Points on a hilly landscape, in no order, each with its height.
A climber steps from a point to the highest of its 2 nearest points, and stops where none of them is higher. Distance is the straight distance between rows; heights are no part of it.
suvu height 2.37: [158 168 166 193 181 174 151 111  94 146  88 132 111 121 107 143 111  77
 166 116 120  41  63  36]
loti height 2.49: [134  95  97 141 116 114 104 189 120 135 133  99 115 149  94 174 136 114
  63 137 157 142 188 147]
neno height 2.26: [142 138 164 199 158 138 166 140 102 152  96 104 118 140 130 135 102  95
 133 105 164  76  67  39]
mabas height 1.30: [146 143 152 108 114  74 153 119 135 137 166 180  79 128 189 172 114 161
 161 111  98 125  91 143]
Nepe height 1.65: [112 141 156  93 114 118 103 109 115 134  87 172  77  87 155 118 110 142
 158 117 137 160 113 146]
Bufod height 0.45: [132 139 116  88 129  87 153  61 153 104 127 101 148 123 141 116 134 105
 129 166 160 142 142 131]
duse height 3.63: [118 165 115  99 105 114  98 115  59 170 112 160 116  99 150  99 161 164
 156 124  86 133  98  95]
kime height 1.89: [ 83 108 181 121 142 110  90 150 137 105  76 155 132 119 128 108 151 132
 139 111 159 145 140 151]
biv height 0.88: [102 130 134  94 123 110 138  72 117 140 118 164  79 153 164 111 128  97
 180 169  58 130  89 128]
ravis height 0.72: [ 89 116 107  93 110  93 113 111 150 147 133 151 111 152 136 131 165  80
 142 161  40 137 131 129]
Dugu height 1.83: [111 102 167 113 126  95 111 163 124 108  88 154 191 134 119  96 161 142
 113  90 169 138 181 119]
loro height 0.63: [141  98 133 131 125  94 119 110 145 135 124 133 103  94 175 119 128 157
 133 146  92 178 150 180]
povoz height 0.51: [103 132 122 146 126 116 100 139 142 131 197 101 148 121 125 143 163 129
 111 159 125  92 134 190]
Tusad height 5.77: [156 172 117 129 111  93 184 129 148 135 126 133 120 133 158 115 172 103
 151  79 126 143 124  97]
Muvo height 4.32: [130 141 132 168 118 140 126 141 147 157 134  80 164 133 124 106 117 178
  98 118 146 142 123 133]
nena height 5.56: [125 165 129 180 146  98 184 139 157 127 105 148 140 134 166 101 130  99
 172 110 136 147 155 112]
fakuz height 4.37: [120 117 144 122 141 147  83 108 112  94 103  98 104 147 110 105 154 118
  67 104 113 194 152 174]
toz height 1.84: [149  98 183 111 140 120 121 127 104 157 106 123  73 150 122 111 108  66
 176 147 162 105  75  85]
nibis height 2.35: [133  94 141 127 112 112 125 171 148  89 184 145  63 132 111 161 141 105
 108 192  95 155 200 200]
bibat height 4.11: [127 111 103 187 132 153 154 148 112 107 189 135 152 129 107 139 150 119
 101  92 119  90 185 186]
zuz height 4.20: [111  86 107 166 156 134 128 103 154 103 123 122 131 144 108 112  92 116
 103 123 167 126 110 158]
ropo height 0.10: [156 136 122  83 160  88 112 130 137 133 106 109  72 127 129 148 108 162
 161 154 112 191  83  83]
nopog height 2.74: [183  93 109  95  96 158 128 167 146 122 143 120 148 122  76 129 125 143
  77 118 170 118 149 128]
lur height 4.10: [185  98 152  83 136 149 175  96  95 140 129 108 131 133 150  80 118  98
 171 160 153 120  98  80]
vuze height 1.82: [124 141 144  95  99 128 113 135  98 137  98 183  68  87 148 138 132 176
 158 152  67 192 136 129]
tigu height 4.77: [116 112 119 114 148 107  80 149 136  76 146 111 143 124  81 110 168 105
 111 146 152 180 153 157]
Kizu height 3.75: [121  89 103 180 175 152 143  88 145  94 134 151 144 115 103  97  83 106
 138  86 148  90  88 105]
Dunek height 4.27: [121 162 130 144 115  89 137 145 109 173 122 125 138  81 128 139 141 157
 160 176 135 145 115 133]
Tiko height 4.55: [137 113 106  97 178  97  52 156 148  86 113  94 152 128  73 110 157 163
  99 100 129 184 148 123]
tago height 0.52: [126 140 119  81 100 149 154 107 130 115 137 110 150 156 141 119 135  85
 104 122 147 119 156 149]
dal height 5.33: [117 148 128 153 136  85 131 172 167 109 112 102 118 115 132  93 118 119
 139 107 115 164 167 121]
Sigas height 3.60: [122 144 109 169 130 154 118 168 128 159 139 187 159 150  88 129 122 136
 117 132 130  89 165 140]
naru height 4.76: [138 166 113 167 153 182 181  80 130 132 137  68 170 118 126 153 117 110
 170 120  99  68  93  69]
Mipam height 2.12: [ 90 148 118  85 147  96  90 149 120 124 111 135  75 156 125 159 190 186
 138 163 112 171 110 147]
mopu height 1.39: [161 159 145 115 137 103 162 101 172 117 164 164  83 105 139 140 112 132
 145 113 128 104 111 167]
bisu height 3.28: [152 175 169 190 117 174 164 144 111 147 122 134 216 140 127 111 133 135
 131 107 133  60 114  72]
Mog height 0.21: [154 154 121  55 147  82  90 115 153 158 106 100 101 178 118 146 125 124
 150 163 136 146 107 124]
givu height 4.54: [136 167 119 148 123  86 122 154 145 132 115 132  92 101 123 165 132 144
 121 175 159 133 127 166]
les height 5.95: [156 146  66 128 107 174 174 117 136 135 114  94 181 134 112 167 104  93
  95 131 135  61 120  77]
duz height 4.67: [112  80 110 150 101 169 114 130 125 160 102 117 206 151 148 124 107 134
  83 154 137 115 121 123]
kizam height 2.98: [148 112 137  74 108 166 124 131 103 153 120 107 158 102  96  98 142 165
 109 117 164 136 129 126]
Mifev height 3.66: [117 166 141 103 129  91  95 110 152 108 129 142 109 115 126 116 140  96
 110 110  65 189 175 143]
Nuvu height 5.27: [130 159  93 150 136 168 169 111 161 152 165  67 154 116 108 170 127 115
 113 115 112  67 137 106]
ginur height 5.55: [ 94 160 141  95 128 103 181  99 120 129 129  76 145 149 130 125 120 110
 164 105 179 108 112  65]
tonek height 3.97: [132 148 146 132 125 138  92 113 154  93 129 103 127 125 120 110 115  82
  75  81 114 155 168 150]
Boni height 3.79: [138 108  84 184 119 125  99 196 146 138 153 155 226 140 105 127 112 127
  99 119 132  78 145 137]
sidev height 1.49: [159 146 157 123 136 102 153 124 130  98 108 166  63  98 154 116 115 106
 182 108 165 125  95 142]
nuvo height 0.65: [ 71 126 107  91  87 108  77 150 118 144 128 157 122 155 163 128 158 113
 134 137  59 132 137 181]
kazaf height 4.18: [133 127 122 190  84 193 147 146 120 163 103 114 166 128 165 113  92 126
  97 127 140  85 117  98]
leb height 4.15: [143  94 109 105 165  98  73 116 130 110 110 113 127 117  85 105 103 146
 126 104 152 179 106 123]
Fidat height 0.02: [153 133 132 107 149  74 100 160  92 157 122  84  51 112 142 121 124 128
 206 159 118 202  59  62]
Mozak height 2.42: [123 112 125 154 131 122 105 174 136 115 178 125 112 171 102 159 120 100
  88 163  96 130 212 164]
Bir height 4.79: [142 131 148  89 124 157 180  85  99 153 144  84 136 139 126 109 109 119
 182 116 128  75 101  78]
Depod height 1.79: [105  76 135 122 140  86  88 189 146 107 124 114 180 127 102 151 153 141
  87  70 185 129 153 111]
lok height 4.57: [163 104 126 142 129 193 163  97 141  88 144 145 212 120 178 117  97 153
 140  84 146  88 137 143]
sozib height 4.98: [131 130 121 121 129  99 127 181 138  99 167 173 137 106  86 121 148  89
 123 133 132 154 188 150]
bita height 4.05: [177  59 127 142 106 154 130 142 121 121 111 116 198 126 144 105 136 147
  47 142 149 132  80 108]
lokim height 4.94: [138  96  66 130 120 131 146 110  81 140 114  99 115 141 149 117 108 161
  97  93 152 197 114 129]
bedum height 2.06: [ 81 113 116 100 156 126 105 159  82 139 113 172 104 144 108 113 172 168
 144 152 110 173 131 180]
buti height 3.10: [131 158 178 162 141 181 162 120 128 129 115 134 173 182 131 130 122 132
 189 116 133  40 139  95]
Miv height 1.13: [ 99 123 129  81 111 148 114 113 146 127 131 144  51 150 116 110 115 112
 148 153  98 153  94 136]
leban height 4.60: [117 124 112 153 120 146 102 173 120 160 109  63 144 147 150 120 145 227
 112 100 169 171 104 121]
Gufig height 5.85: [145 117  93 119 127 133 191 102 155 118 142 133 142  90 142 144  96 119
 180 164 122 113 147 150]
Riteg height 5.07: [163 102 132  97 127 150 165 109 146 157 130 121 127  96 140  86 123 138
 144 186 140 109 131 127]
sige height 1.45: [136 133 182 109 129 136 108 129 131 151  97  97  45 168 119 116 124 121
 156 159 115 140  95 110]
Rika height 3.43: [173  92 162 105  87 173 129 121 136 123 113 129 201  95 116  80 121 161
  78 107 161 120 107  90]
pude height 0.89: [ 67 157 155 122 108  97 151  97 139  75 180 225 107  84 120 157 164 129
 134 178  94 114 147 157]
Pefi height 0.58: [104 124 133  73  98 141  87 143 123 148 130 121 144 154 128 151 138  99
 100 130 102 126 174 154]
Timot height 4.24: [136 111 118 167 149 189 181 127 147 106 179 140 157 133 150 115 114 122
 134  74 111  81 155 167]
Dima height 5.11: [136 102 110 151 105 143  93 155  93 128  78  88 122 118 147 117 100 168
  95  86 167 170  84 100]
Sel height 0.84: [ 66 157 157 168 109 118 143 137 156  87 195 177 126  71 124 189 137 141
 147 166 110  92 173 169]
nep height 4.33: [110 115  81 149 177 161 169  66 111 141 138  86 167 129 126 100 122  89
 162 116 125  53  63  79]
busam height 2.57: [139  81  97 130 115 162 120 180 118 123 177 106 128 120  60 165 135 101
  69 130 157  92 165 145]
Lobur height 3.42: [127 155 143 172 126 181 151 161 127 155 149 128 196 143  82 130 151 120
 113 123 139  51 158 112]
tel height 0.34: [174 134 113  78 131  84 117  82 125 139  94  92 115 119 136 128 126  89
 127 136 155 131 104 100]
mege height 1.11: [134 164 131 123 119  66 132 118 147  96 157 198  68 143 162 179 141 188
 122 186 110 186 105 155]
lor height 1.98: [ 93 114 156 127 136 139 118 142 116 140 119 144 128 142  87  77 140 160
 165 146 137 152 157 151]
butod height 2.83: [111 128 191 153 164 210 144  98  93 142  90 150 128 169 122 127  90 108
 172 116 105  49 112  84]
mal height 2.11: [152 113 183 149 134 120 142 138 122 153 115  87  98 152 143 139  91  68
 190 105 169  62  69  50]
Rubo height 0.59: [121 110 112 137 156  71  63 114 142 138 120 123 137 117 157 135 128 132
 112 134 100 150 154 214]
komek height 3.96: [137  59  87 199 145 159 120 180 105 114 183 160 205 129  95 140 121 105
  96  77 123  79 163 139]
kubo height 2.05: [101 170 123  98 107  93  70 135 124 122  77 141 103 140 161 167 186 184
 158 179  70 190 135 118]
lege height 4.52: [140  94 100 122 125 131 119 133  94 109 109 122 158 147 115 122 125 127
  56  90 171 175 152 134]
zafi height 6.38: [144 167 135 117 117  99 156 141 149 132 116 107 131 165 124 101 139 112
 131  98 183 130 101  90]
Fudug height 4.93: [116 172 132 160 118  78 140 139 166 119 109 143  80 137 122 148 131 122
 148 141 110 161 118 135]
folok height 2.27: [110 103 134  90 123 105 102 173 142 111 152 155  80 101 107 160 171 125
 122 162 125 124 145 192]
sek height 4.06: [ 98 117 102 161 145 160 154  68 113 124 152 115 160 143 116 119 125 101
 125  77 142  81 104 107]
nusoz height 2.19: [ 77 117 132  52 123 109  92 164 143 119 109 128  76 132 132 182 148 154
 115 114 115 150 140 169]
kevol height 3.98: [142 150 134 165 111 166 167 132 117 182 133  91 129 112 145 110 103 163
 141 126 130  98 125 106]
tek height 4.14: [156 118 131 107 162 129 101 102  89 146  87 132  86 132 114  95 125 125
 108 109 129 187 109 108]
lada height 4.88: [143 126 131 154 133 136 144  94 116 120 106 145 108 134 125  93 102  95
 124 124 141 159 143 124]
vudo height 0.99: [ 91 143 141 102 135  94 111  95 122 121 153 229  82 109 120 163 143 170
 129 189  84 153 123 172]
kuli height 1.21: [149 159 135 110 105  68 174  94 130 109 161 200  66 149 179 144 138 141
 169 174  97 155  91 116]
Zofu height 4.19: [142 108  93  87 143 167  79 131  98 118 102  98 141 139 114 109 167 151
  48 131 134 188 146 134]
vame height 5.17: [132  91 115 125 143 142 165  76 132 130 125 131 184 130 159 135  72 139
 167 125 147  88 152 159]
kurem height 0.55: [104 106 126 149 150 109  66 124 148 138 171 105 164 132 127 100 133 133
  92 106 100 129 140 182]
ledan height 2.54: [148 149 166 172 185 191 168  87 112 144 111 118 109 134 102 138 100  96
 162 162 130  51  91 102]
bof height 0.48: [100 166  87 143 112  98  90 161 161 135 216 106 151 105  81 139 154 133
 120 135 105 132 146 152]
sol height 3.95: [146 151 147 112 117 107 108 126  54 158  91 120 153 102 151  98 147 157
 166 144 158 150 109 112]
Gazo height 0.68: [129 139 116 130 100 121 130 111 170 124 115 121 128 109 178 143  84 132
 130 118 110 145 169 176]
Kevus height 4.21: [151 119 114 123  79 142 118 134 126 125 114 118 163 142 135 137  96  98
  56  54 164 108  77  71]
rumed height 0.79: [ 85 168 133 163 117 142 144 127 163  72 162 138  99  96 125 160  95 110
 134 151 125 123 179 163]
suf height 1.95: [118 153 156  80 136 125  97 133  94 117  87 159  64 122 173 148 192 213
 128 155  57 212 112 112]
fama height 5.06: [141 121  92 150  91 175 181 109 126 131 111  94 141 127 138 131 102  93
 100  74 150  77  83  47]
sezo height 0.73: [106 135 106 149 115 156 160  95 149 120 176 130 118  82 167 169  72 135
 117 122 104 116 178 187]

For each start below, name the point where the climber stops.
Bufod | Gufig
sige | Gufig
vudo | Mipam
buti | Gufig
sol | zafi
kurem | Mipam

Call two points neighbours if one is among the 2 nearest of the other. Go from one point of each pair to the other, from neighbour to neighbour, staying as high as possible. Name the lowest point that can't be avoided.
fakuz / zafi | Mifev
les / sozib | Kizu
lada / sozib | tek
fakuz / Dima | Zofu
Gufig / zafi | lur
